Each row is a point on a landscape with many valleys, with its height.
From any point a ball takes the steepest step (drop divided by distance) to one of its 6 nearest points. It stops when none of these is lower. Distance is the straight distance between rows; heights are no part of it.
zab height 432: [ 33,  18,  -4, -16, -23,   1,   2,  12,   7,  -5, -21,  -4,  12,  -5,  16,
   6, -15, -12,   6,  -5,   5,  -8,  -1,  11, -14, -15,   5,  16,   3]
pov height 205: [-15,  11, -46,  12,  26,  12, -12,   7, -17,  11,  19,  -1, -16, -27, -15,
  -2,  -8,  -4,  15,   4, -32,  10,   6,  20,  14,  57,  -9,  17,  -1]
Dezav height 401: [ 63,  16,  21, -35, -19,  -4,   8,   0,  12, -25, -32, -11,  24,  12,  35,
  11,   5, -17,  -4, -12,  26,  -6,  -6,  17, -26, -44,  14,  12,  -4]
senas height 305: [ 34, -31,  61, -22, -32,  -9,   2, -30,  34, -31,  -6,  -9,  17,  49,   1,
 -21,  39, -15, -23, -11,  47,   6,  -2, -53, -17, -73,   2, -24, -20]
dipov height 64: [-37, -12, -30,  22,  28,  16,  -8,   0, -23,  23,  39,   1, -15, -16, -24,
  -6,  -9,  14,   8,   5, -38,  -2,   7,  10,  18,  52,  -3,   4,  -8]
Luno height 66: [-69, -22, -18,  25,  32,   6, -14,  -8, -21,  32,  53,   8, -16,  -6, -32,
 -10,  -9,  23,  -5,   8, -31,  -4,   5,   1,  25,  37,  -7, -10,  -7]
loma height 294: [ 35, -27,  56, -22, -28,  -9,   4, -28,  28, -30, -11,  -9,  16,  46,   2,
 -18,  36, -12, -20,  -8,  48,  12,  -8, -48, -17, -66,   5, -23, -19]
dulot height 167: [  9,  -7,  26,  -6, -11,  -4,  15,   0,   9,  -4, -15,   1,   3,  14,  10,
   8,   4,  13,  -1,   2,  21,  -3,  -5, -10, -11, -28,   7, -12,   7]
vulor height 250: [ 63,   7,  50, -35, -18,  -6,  12, -10,  16, -33, -35, -15,  20,  32,  30,
  12,  24,  -9,  -4,  -8,  35,  -3, -11,  -1, -19, -53,  14,  -6,  -7]
Mino height 402: [  0,  37, -46,   9,  16,   1, -12,   8, -11,  -6,  -6, -10,  -9, -31,  -3,
   5, -15, -25,  12,   9, -20,   3,   4,  25,   9,  50, -11,  17,   9]
rok height 58: [-67, -17, -31,  27,  34,  15, -12,  -5, -26,  31,  58,   1, -19, -12, -35,
  -8,  -8,  25,   4,   9, -35,  -3,   8,  10,  23,  51,  -4,  -4,  -8]
lene height 689: [ 59,  21,   9, -35, -25,  -2,   4,   5,   8, -26, -34,  -9,  22,   3,  35,
   9,  -5, -23,  -3, -12,  23,  -6,  -4,  21, -24, -39,  11,  17,  -2]
muv height 130: [ 11,  -1,  13,  -3, -16,  -2,  10,   8,   5,   4, -11,  -2,   2,   4,  10,
   7,  -6,   8,   4,   0,   5, -10,   0,  -2,  -9, -15,   3,   1,   8]
dib height 134: [-37, -21,  13,  17,   6,  -8,   2,   2,   1,  19,   9,  16,  -6,   2,  -9,
  -6,   3,  18,  -7,   4,  -6,  -4,   1, -18,  12,  -3,  -6, -14,   6]
sel height 156: [-36,  28, -66,  24,  47,  20, -17,   2, -30,  10,  27,   3, -34, -34,  -8,
   0, -13,  -8,  18,  14, -32,  18,   2,  37,  15,  73,  -5,  24,  11]
vepav height 70: [-33, -11, -24,  20,  20,  12,  -8,   2, -19,  24,  34,   0, -10, -16, -20,
  -5,  -8,  14,   7,   6, -36,  -5,   7,   8,  17,  46,  -5,   3,  -8]
Tova height 530: [ 32,  32, -20, -16, -26,  -2,  -6,  12,   4, -16, -27,  -6,  10, -16,  15,
   8, -20, -30,   2,  -6,   5,  -4,  -3,  19, -10,   3,   2,  21,   5]
Der height 101: [-16,  46, -60,  25,  39,  13, -13,   4, -26,  -1,   9,  -4, -21, -35,   4,
   3, -14, -21,  12,  16, -28,   9,   3,  42,  11,  68,  -5,  25,  15]
bam height 446: [  3, -13,  32,  -6,  -9,  -7,  13,  -7,  14, -10, -14,   4,   3,  22,   2,
   1,  15,  10,  -5,   0,  31,   9,  -5, -20, -12, -36,   6, -21,   3]
Fad height 278: [ 78,  19,  39, -43, -19,  -8,  11,  -5,  15, -37, -42, -16,  31,  22,  41,
  13,  19, -22,  -8, -17,  29,  -9,  -7,  13, -26, -55,  14,   5,  -8]
dep height 72: [-38, -10, -35,  21,  27,  19,  -9,   2, -23,  21,  40,   1, -18, -18, -25,
  -7,  -7,  15,  11,   4, -37,   0,   7,  15,  18,  57,  -5,   8,  -6]
luk height 131: [-31, -15,  -4,  19,   9,   0,   1,   1, -10,  22,  22,   6,  -6, -10, -13,
  -3,  -2,  15,  -3,   5, -28, -12,   5,  -2,  18,  26,  -5,  -3,  -3]
mebuz height 39: [-41, -17, -16,  22,  22,   9,  -6,  -1, -17,  25,  36,   3, -11, -13, -24,
  -6,  -9,  19,   1,   4, -34,  -8,   7,   4,  18,  40,  -6,  -3,  -6]
Pizap height 158: [-20,  26, -56,  17,  37,  14, -15,   3, -22,   5,  16,   0, -22, -32,  -9,
  -1, -10, -11,  16,  11, -30,  13,   4,  29,  14,  65,  -8,  22,   7]
seg height 245: [-16,  -3, -32,  15,  19,  12,  -8,   7, -16,  16,  23,  -2, -12, -21, -16,
  -5,  -8,   3,  11,   3, -31,   1,   7,  12,  16,  48,  -7,  11,  -6]
sul height 113: [-16,  42, -59,  21,  39,  12, -15,   4, -23,  -3,   7,  -3, -19, -36,   0,
   3, -12, -19,  12,  12, -27,   9,   5,  37,  11,  66,  -7,  24,  12]
lom height 379: [ 22, -16,  42, -18, -18,  -8,  10, -19,  21, -22, -15,  -3,  12,  35,   0,
  -4,  26,   3,  -9,  -4,  45,  13,  -9, -32, -14, -52,   8, -25,  -6]
kemos height 67: [-16, -11,  -2,  13,   2,   0,   1,   7,  -6,  17,   9,   0,  -3,  -7,  -6,
   0,  -8,   9,   2,   4, -22, -14,   6,  -3,  10,  17,  -5,   2,   2]
memub height 199: [-38, -25,  16,  17,   6,  -8,   3,  -2,   7,  17,   8,  18,  -4,   6, -11,
 -10,  13,  20, -11,   1,   4,   4,  -1, -28,   6, -19,  -9, -19,   5]
Mozi height 54: [-60, -18, -26,  25,  27,  13, -11,  -5, -23,  29,  51,   3, -16, -10, -29,
  -8, -11,  23,   0,   7, -36,  -5,   9,   7,  22,  46,  -5,  -6,  -7]
bolur height 471: [-45, -25,  14,  19,  13,  -9,  -1,  -4,   7,  21,  15,  22,  -6,   3, -14,
 -12,  14,  20, -11,   0,  -1,   6,   0, -30,  12, -17, -13, -19,   4]
vumu height 189: [ 33,   5,  23, -18, -18,  -1,  10,   4,  10, -10, -17,  -6,  10,  14,  19,
  12,   0,   1,   3,  -5,  18,  -6,  -4,   4, -18, -33,   9,   6,   3]
daket height 323: [ 23, -27,  53, -13, -24, -10,   4, -25,  28, -24,  -4,  -4,  16,  47,  -4,
 -18,  33,  -6, -19,  -8,  46,  14,  -6, -53, -18, -64,   3, -22, -15]
vupot height 107: [-17, -13,   9,  14,  -2,  -5,   6,   5,  -3,  18,   6,   6,  -7,   0,  -4,
  -3,  -5,  14,  -3,   6, -12, -11,   2,  -9,   8,   5,  -3,  -8,   6]
Fubes height 321: [ 14,  -9,  34, -11, -14,  -6,  14,  -8,  14, -12, -17,   0,   6,  23,   7,
   4,  13,  10,  -6,   1,  34,   5,  -6, -17, -14, -37,  10, -17,   3]
pese height 252: [ -4,  27, -47,  11,  20,   8, -14,   7, -14,  -1,   2,  -5, -12, -29,  -4,
   3, -11, -20,  14,   6, -27,   7,   3,  23,  14,  54, -11,  17,   4]
guno height 490: [-51, -28,   9,  22,  17,  -8,  -5,  -2,   0,  27,  25,  23,  -7,  -1, -18,
 -13,   7,  20, -13,   1, -10,   4,   1, -24,  19,  -5, -13, -16,   2]
fol height 209: [ 44,   6,  24, -24, -14,   0,  10,   1,   9, -15, -25,  -8,  14,  14,  23,
  14,   3,  -1,   3,  -5,  25,  -5,  -3,   5, -19, -39,  11,   5,   0]
Gez height 83: [-79, -22, -26,  26,  36,  10, -14,  -8, -23,  35,  63,   6, -22,  -8, -37,
  -9,  -8,  27,  -1,  11, -31,  -3,   6,   2,  25,  43,  -6, -11,  -7]
Mesi height 315: [ 29, -22,  48, -19, -22,  -9,   6, -24,  27, -28, -12,  -4,  13,  41,   2,
 -13,  32,  -6, -17,  -7,  48,  15,  -8, -41, -17, -59,   8, -23, -14]
remev height 400: [ 16,  34, -34,  -3,  -8,  -3,  -7,  14,  -3, -10, -19,  -8,   2, -22,   2,
   4, -18, -27,   9,   2, -10,  -2,   4,  19,   5,  29,  -6,  17,   9]
Senup height 485: [ 13,  36, -38,   1,   1,   1, -10,  11,  -5,  -9, -17, -10,  -1, -26,   1,
   5, -15, -28,   8,   1, -13,   1,   3,  21,   5,  37,  -9,  16,   5]
nofo height 55: [-57, -21, -13,  23,  26,   6, -11,  -6, -19,  26,  46,   6, -13,  -6, -26,
  -6,  -8,  21,  -4,   8, -32,  -7,   6,   2,  25,  35,  -5, -10,  -7]
veru height 418: [-13,  -6, -22,  14,   9,   8,  -4,   7, -15,  18,  17,   0,  -7, -16, -14,
  -2,  -7,   5,   9,   2, -33,  -7,   5,   6,  15,  39,  -6,   9,  -5]
venil height 91: [-47, -21,  -2,  23,  18,   0,  -6,  -2, -10,  25,  30,  10, -11,  -6, -16,
  -5,  -4,  18,  -6,   6, -27,  -9,   4,  -5,  20,  24,  -7,  -8,  -2]
lemal height 449: [ 28,  30, -24, -12, -21,  -3,  -6,  12,   4, -12, -26,  -6,   7, -16,  10,
   6, -21, -26,   5,  -4,   0,  -5,  -1,  17,  -5,   6,   0,  18,   5]
sudo height 104: [-46, -21,   2,  22,  14,  -3,  -3,  -2,  -5,  25,  25,  12, -10,  -4, -14,
  -5,   0,  19, -10,   7, -23,  -7,   5, -13,  17,  10,  -8, -12,   0]
pezel height 573: [ 36,  34, -21, -21, -30,  -3,  -6,  12,   6, -21, -34,  -8,  11, -15,  19,
   9, -24, -35,   0,  -6,  10,  -5,   0,  27, -11,   1,   5,  18,   8]
risid height 266: [ 53, -12,  59, -34, -23, -11,   7, -22,  24, -37, -31,  -9,  16,  43,  15,
  -2,  33, -10, -11,  -5,  44,   8, -12, -23, -10, -58,  13, -19, -13]
gotin height 287: [ 34, -17,  52, -24, -21,  -8,  10, -19,  22, -29, -23,  -5,  14,  38,   8,
  -2,  29,  -5, -10,  -4,  45,  14, -10, -27, -15, -52,  11, -22, -10]
Didil height 192: [ 29,   5,  15, -16, -19,  -1,   8,   8,   7,  -4, -16,  -4,   7,   8,  18,
  12,  -6,   2,   5,  -4,  13,  -5,  -2,   2, -16, -28,   7,   6,   6]
kovez height 96: [ -4,  11, -35,   8,  12,   6, -10,  12, -12,   9,   8,  -4,  -8, -24, -10,
  -1, -10,  -9,  14,   1, -29,   1,   5,  14,  13,  45,  -9,  16,  -2]
loter height 168: [-10,  34, -52,  15,  28,   7, -12,   7, -18,   0,   6,  -4, -16, -32,  -3,
   0, -11, -18,  14,   9, -28,  10,   3,  30,  13,  60, -12,  19,   5]
zoku height 112: [-22, -14,  15,  15,  -1,  -7,   8,   2,   3,  12,   2,  12,  -4,   2,  -4,
  -1,   1,  16,  -4,   4,  -3,  -7,   2, -14,   5,  -6,  -2, -10,   6]
Puza height 136: [ -9,  48, -56,  23,  33,   9, -10,   6, -24,  -7,   3,  -4, -16, -35,   1,
   5, -13, -23,  11,  14, -27,   7,   5,  38,   8,  64,  -6,  22,  13]
goka height 114: [ -6,  -7,  12,   5, -10,  -3,  11,   9,   3,  11,  -3,   3,   0,   1,   2,
   5,  -3,  12,   2,   3,  -4, -11,   0,  -8,   1,  -6,   0,  -3,   6]
muza height 152: [ -9,  -4, -11,  13,   0,   3,   2,  11,  -8,  16,   9,  -2,  -2, -12,  -9,
   1, -10,   6,   6,   2, -23,  -9,   6,   1,  10,  21,  -4,   6,  -2]
vivu height 150: [-24, -18,  20,  10,   1, -10,  11,  -2,  10,   9,   0,  16,   1,   9,  -7,
  -7,  10,  18,  -7,   4,  12,   5,   0, -26,   0, -23,  -5, -22,   5]
mema height 105: [-24, -15,   5,  17,   4,  -3,   4,   5,  -8,  18,  11,   7,  -5,  -5,  -6,
   0,  -6,  15,  -3,   5, -19, -13,   3,  -7,  12,  11,  -3,  -5,   2]
gar height 450: [-12, -19,  28,   3,  -3, -10,   8, -10,  16,   0,  -1,  10,   5,  20, -12,
  -9,  21,  14,  -8,  -4,  29,  15,  -3, -42, -10, -38,  -4, -24,   0]
bulaf height 405: [  4,  25, -39,   5,   9,   1,  -9,  13, -10,  -1,  -6,  -7,  -6, -26,  -4,
   1, -15, -18,  11,   2, -20,   4,   5,  18,   8,  43, -11,  16,   5]
gapig height 51: [-51, -17, -25,  22,  27,  12,  -8,  -5, -22,  25,  46,   1, -15, -11, -25,
  -9, -10,  19,   2,   7, -37,  -4,   5,   8,  20,  49,  -4,  -1,  -7]
Dipeb height 225: [ 49,   6,  32, -28, -17,  -4,  10,  -3,  13, -22, -25, -11,  15,  21,  27,
  12,   9,  -3,   1,  -8,  30,  -6,  -7,   4, -21, -45,  13,   3,  -2]
Gib height 267: [ 49,  14,  19, -28, -20,  -1,   7,   3,  11, -18, -27, -10,  16,  12,  30,
  13,   0,  -8,   1,  -9,  23,  -5,  -5,  11, -22, -41,  11,  11,   1]
Lonu height 242: [ 37,  -6,  47, -24, -17,  -9,  11, -13,  18, -27, -27,  -6,  11,  33,  17,
   4,  21,   1,  -6,  -2,  39,   5, -11, -15, -13, -46,  13, -16,  -6]
leb height 264: [-24, -22,  23,  11,   1, -11,   6,  -7,  16,   6,   3,  15,   3,  14, -11,
  -9,  19,  15,  -8,  -5,  18,  12,  -1, -39,  -4, -36,  -6, -22,   4]
bab height 362: [-11, -17,  27,   4,  -3,  -8,  12,  -8,  15,  -2,  -6,   9,   4,  20,  -5,
  -3,  15,  14,  -8,   0,  28,  11,  -4, -31, -10, -36,  -1, -23,   1]
kova height 812: [ 50,  25,  -4, -28, -31,  -2,  -1,   8,   8, -24, -35,  -3,  17,  -8,  29,
   8, -16, -29,  -5, -11,  20,  -7,  -2,  26, -19, -21,  10,  20,   3]
sozu height 283: [ 40,  11,  11, -21, -22,  -1,   7,   7,   7, -11, -22,  -8,  11,   6,  23,
  10,  -8,  -6,   4, -10,  15,  -8,  -3,  10, -19, -30,  11,  12,   3]
muk height 345: [ -8,   2, -31,  11,  13,   8,  -7,  11, -13,  14,  13,   0, -10, -22, -12,
   0,  -9,  -1,  13,   1, -32,   0,   7,  10,  15,  44,  -8,  15,  -3]
lol height 119: [ -7, -10,  20,   5,  -8,  -4,  12,   3,   8,   5,  -7,   6,  -1,   7,   4,
   4,   1,  15,   0,   3,   8,  -6,   0, -12,  -3, -16,   3, -10,   8]
tokur height 103: [-71, -27,  -8,  25,  28,   0, -15,  -8, -13,  33,  48,  16, -14,  -3, -28,
 -11,  -3,  23,  -9,   5, -23,  -3,   3,  -7,  27,  22, -12, -16,  -5]
Vit height 569: [ 11, -13,  37, -10, -14,  -8,  12, -14,  17, -14, -15,   2,   9,  27,   1,
  -3,  19,  10,  -8,  -1,  37,  14,  -7, -25, -12, -43,   7, -22,  -2]
Nizan height 153: [ 18,  -3,  19,  -9, -16,  -2,  12,   5,   6,  -2, -15,  -1,   8,  10,  11,
  11,  -1,  10,   3,  -2,  14,  -6,  -2,  -3, -13, -24,   8,  -2,   8]
sev height 409: [ 86,  26,  20, -47, -24,  -6,   9,   2,  14, -43, -52, -10,  36,   8,  47,
   8,  14, -37, -14, -20,  30,  -7,  -9,  29, -31, -52,  12,  12, -10]
bevok height 259: [ 34,   9,  10, -18, -21,  -1,   6,  11,   7,  -6, -19,  -5,  10,   4,  17,
  11,  -8,  -5,   5,  -9,  12,  -7,  -1,   6, -15, -25,   9,  13,   5]
tezug height 135: [ 14,   0,   3,   0, -17,  -2,   8,  11,   2,   6,  -9,  -3,   4,  -1,   7,
   7, -10,   4,   8,  -1,  -4,  -9,   0,   0,  -5,  -5,   1,   6,   5]
Pobar height 322: [ -1,   3, -21,   7,   1,   4,  -2,  11,  -8,  12,   5,  -4,  -4, -17,  -6,
   0, -10,  -5,  10,   1, -27,  -5,   6,   6,  10,  30,  -5,  13,  -2]
Zeg height 452: [ 22,  33, -29,  -7, -15,  -2,  -9,  13,   1, -10, -24,  -8,   3, -19,   5,
   6, -20, -29,   5,  -1,  -5,  -1,   2,  20,  -1,  20,  -5,  15,   6]
Nin height 611: [ 72,  24,  12, -39, -23,  -4,   7,   4,  13, -35, -42,  -9,  28,   4,  41,
   9,   5, -29, -10, -16,  28,  -5,  -6,  27, -28, -44,  14,  15,  -6]
fak height 187: [-85, -25, -19,  28,  37,   7, -21, -10, -21,  39,  64,  10, -19,  -4, -38,
  -9,  -7,  27,  -4,   8, -28,   1,   5,  -2,  31,  33, -11, -14,  -7]
romun height 231: [ 17,  14, -20,  -3, -15,  -2,  -4,  14,   0,   3, -11,  -5,   3, -16,   1,
   4, -14, -13,   9,  -3, -13,  -5,   3,   8,   1,  16,  -4,  16,   3]
Sezab height 905: [ 51,  21,   0, -30, -25,  -1,   1,   9,  10, -20, -32,  -7,  17,  -3,  28,
  10, -11, -23,  -3, -14,  20,  -7,  -2,  20, -22, -30,  12,  18,   1]
Beda height 163: [ 20,   4,   8,  -5, -19,  -1,   6,  11,   6,   2, -12,  -3,   5,   1,  11,
   8, -10,   4,   7,  -4,   2,  -9,   1,   2, -10, -12,   6,   9,   6]
nuves height 115: [ -3,  -6,   7,   5,  -8,  -3,   9,   8,   0,  12,  -3,   2,  -2,   1,   3,
   4,  -6,  10,   3,   1,  -8, -10,   1,  -5,   1,  -1,   1,   1,   5]
rar height 286: [ 69,  14,  32, -37, -19,  -5,  12,  -2,  12, -30, -34, -15,  27,  20,  36,
  13,  12, -16,  -4, -14,  28,  -6,  -6,  14, -26, -50,  13,   8,  -5]
Zapu height 224: [ 39,  -2,  42, -26, -15,  -5,  14, -11,  14, -24, -26,  -7,  13,  29,  19,
  10,  14,   1,  -1,  -4,  36,   0,  -7,  -7, -15, -44,  15,  -7,  -1]
Pobon height 61: [-41, -20,   0,  22,  15,  -3,  -2,  -1,  -8,  23,  27,  11,  -7,  -4, -15,
  -5,  -4,  18,  -7,   7, -26,  -8,   5,  -8,  18,  18,  -9, -11,  -1]
mefo height 712: [ 43,  20,  -5, -22, -26,  -1,  -1,  11,  10, -16, -28,  -4,  15,  -7,  23,
   9, -16, -21,   1,  -8,  14,  -7,  -3,  19, -18, -22,   6,  16,   5]
nazo height 825: [ 60,  25,  -1, -36, -28,  -2,   3,   6,  10, -33, -40,  -6,  22,  -2,  38,
   7,  -9, -33,  -8, -12,  24,  -8,  -6,  29, -22, -32,  13,  17,  -1]
Lut height 127: [-56, -24,   2,  22,  20,  -6,  -8,  -6, -10,  30,  32,  16, -10,  -5, -20,
  -9,  -1,  20, -12,   5, -22,  -4,   0, -11,  22,  16, -10, -14,  -1]
Vaked height 208: [ 32,  -2,  29, -18, -16,  -3,  15,  -2,  13, -15, -20,  -4,   8,  20,  18,
  10,   5,   6,   1,  -3,  28,  -3,  -6,  -2, -16, -35,  12,  -2,   4]
Vid height 335: [ 12,  21, -30,   0,  -8,  -1,  -9,  14,  -6,  -1, -13,  -6,   0, -22,  -3,
   5, -16, -21,  10,  -3, -15,  -1,   2,  14,   2,  31,  -8,  16,   3]
Sed height 125: [-32, -18,  15,  15,   2, -10,   6,  -2,   7,  14,   4,  16,  -4,   4,  -8,
  -6,   8,  19,  -9,   3,   2,  -2,   0, -23,   5, -13,  -6, -19,   5]
vem height 285: [ 42, -22,  60, -28, -31,  -9,   6, -25,  26, -37, -23,  -7,  18,  49,   9,
 -13,  38, -15, -18,  -8,  46,  11, -10, -36, -14, -63,   8, -23, -17]
Zovap height 627: [ -4, -20,  33,   0, -10,  -8,  10, -14,  19,  -7,  -4,   6,   7,  26,  -8,
  -8,  22,   8, -11,  -2,  37,  16,  -5, -41, -15, -46,  -2, -24,  -3]
Kap height 190: [ 18,  -5,  29, -11, -14,  -4,  13,   1,  10,  -9, -18,  -1,   4,  17,  13,
   8,   3,  10,   0,   0,  24,  -1,  -5,  -8, -13, -32,   9,  -9,   3]
fis height 377: [ 20, -11,  42, -16, -16,  -8,  12, -14,  20, -21, -19,  -2,   8,  30,   4,
   0,  22,   4,  -8,  -2,  42,  12, -10, -24, -15, -45,   9, -21,  -5]
nik height 408: [ 15, -22,  41, -12, -19,  -9,   7, -22,  23, -20,  -7,  -1,  14,  36,  -7,
 -13,  28,   0, -17,  -7,  44,  15,  -8, -47, -15, -55,   5, -24,  -9]
Zal height 243: [ 48,  -5,  54, -30, -18,  -8,  10, -15,  18, -32, -31, -10,  14,  35,  19,
   6,  24,  -5,  -7,  -3,  39,   4, -11, -11, -15, -50,  11, -15,  -7]
goluk height 93: [-35,   3, -50,  19,  36,  25, -14,   4, -24,  18,  36,   1, -25, -28, -19,
  -7,  -9,   7,  20,   8, -36,  12,   7,  22,  15,  67,  -4,  15,  -2]
baket height 141: [  7,  -1,  -7,   3, -12,   0,   3,  14,  -2,  11,  -2,  -1,   0,  -8,   1,
   4,  -9,   3,   8,  -1, -15, -10,   4,   2,   1,   9,   0,   9,   4]
kes height 53: [-48,  -6, -51,  21,  35,  26, -12,   1, -28,  21,  47,   0, -25, -24, -29,
  -8, -10,  16,  16,   7, -36,   9,  10,  21,  16,  65,  -1,  13,  -4]
kapi height 346: [-34, -26,  16,  14,   8, -10,   5,  -4,  10,  15,   9,  22,  -2,   9, -14,
 -12,  17,  21,  -9,  -2,   9,  11,   2, -39,   3, -27,  -9, -20,   4]
Sedet height 531: [ 32,  39, -25, -14, -23,  -2,  -5,  12,   1, -19, -32,  -9,   8, -18,  14,
   7, -24, -35,   1,   0,   3,  -6,   0,  27,  -5,  11,   1,  16,   6]
Gipug height 284: [-92, -25, -24,  30,  38,   9, -20,  -8, -23,  40,  69,  13, -24,  -5, -43,
 -11,  -8,  27,  -1,   7, -30,  -1,   6,   0,  31,  35, -11, -16,  -7]
Zele height 249: [ -7, -13,  27,   2,  -7,  -8,  14,  -4,  14,  -2,  -9,   9,   0,  18,  -3,
  -2,  11,  15,  -7,   1,  22,   5,  -5, -22,  -7, -31,   3, -20,   6]
bub height 88: [-60, -25,  -4,  24,  22,  -2, -11,  -7, -11,  30,  38,  13, -12,  -6, -24,
 -11,  -1,  20,  -9,   7, -25,  -6,   3,  -9,  26,  21, -10, -15,  -3]
nabim height 159: [-26,   9, -53,  18,  33,  21, -16,   5, -23,  13,  29,  -1, -23, -29, -16,
  -5,  -8,   0,  17,   6, -33,  13,   8,  25,  17,  65,  -5,  20,  -1]
fili height 233: [ 55,   8,  38, -31, -16,  -2,  11,  -7,  11, -25, -27, -12,  16,  25,  30,
  12,  13,  -5,  -1,  -8,  32,  -3,  -8,   4, -21, -48,  15,   2,  -2]
Zosig height 319: [ -2,  38, -49,  14,  21,   1, -12,   8, -16,  -8,  -5,  -7,  -9, -32,  -1,
   4, -11, -24,  10,  10, -24,   5,   5,  29,   8,  57, -12,  19,   8]
Zare height 59: [-31,  44, -66,  30,  46,  17, -18,   1, -31,   5,  19,  -1, -30, -36,   1,
   2, -15, -15,  14,  19, -36,  16,   1,  45,  12,  72,  -4,  31,  16]
Tive height 227: [  6,   7, -20,   3,  -6,   2,  -2,  12,  -4,   8,  -2,  -1,  -1, -16,  -5,
   4, -15,  -6,  11,  -2, -22,  -5,   6,   7,   5,  23,  -4,  12,   1]
romaf height 157: [-20, -17,  20,   5,  -3,  -8,  12,  -4,  11,   3,  -2,  12,  -1,  12,  -5,
  -3,   8,  17,  -8,   3,  16,   5,   0, -25,  -4, -25,  -1, -19,   7]
ratuz height 32: [-26,   0, -39,  17,  26,  16, -11,   5, -20,  16,  31,  -1, -17, -24, -21,
  -5,  -7,   6,  14,   5, -35,   7,   7,  14,  17,  57,  -6,  14,  -6]
kavo height 274: [ 21,  14, -13,  -9, -20,   0,  -2,  16,   2,   0, -14,  -3,   6, -10,   7,
   6, -16, -13,   9,  -7,  -4,  -7,   1,   9,  -6,  -1,   0,  16,   6]
ligar height 196: [-43, -24,  10,  19,  11,  -9,  -3,  -1,   0,  23,  14,  17,  -7,   0, -11,
  -9,   4,  19, -10,   3, -11,  -2,   3, -21,  14,   0,  -8, -15,   2]

For each start below, name the point where the ball stops.
nazo: kemos
senas: kemos
Dipeb: kemos
Gipug: mebuz

Call two points neighbours if one is among the 6 nearest of the other. Go from one point of each pair to the other, from neighbour to neighbour, staying as low as possible. Name the highest point that can't be avoided.
ratuz and kovez: pov
Pobon and kemos: mema
Zare and kemos: sel
ratuz and Pobon: bub
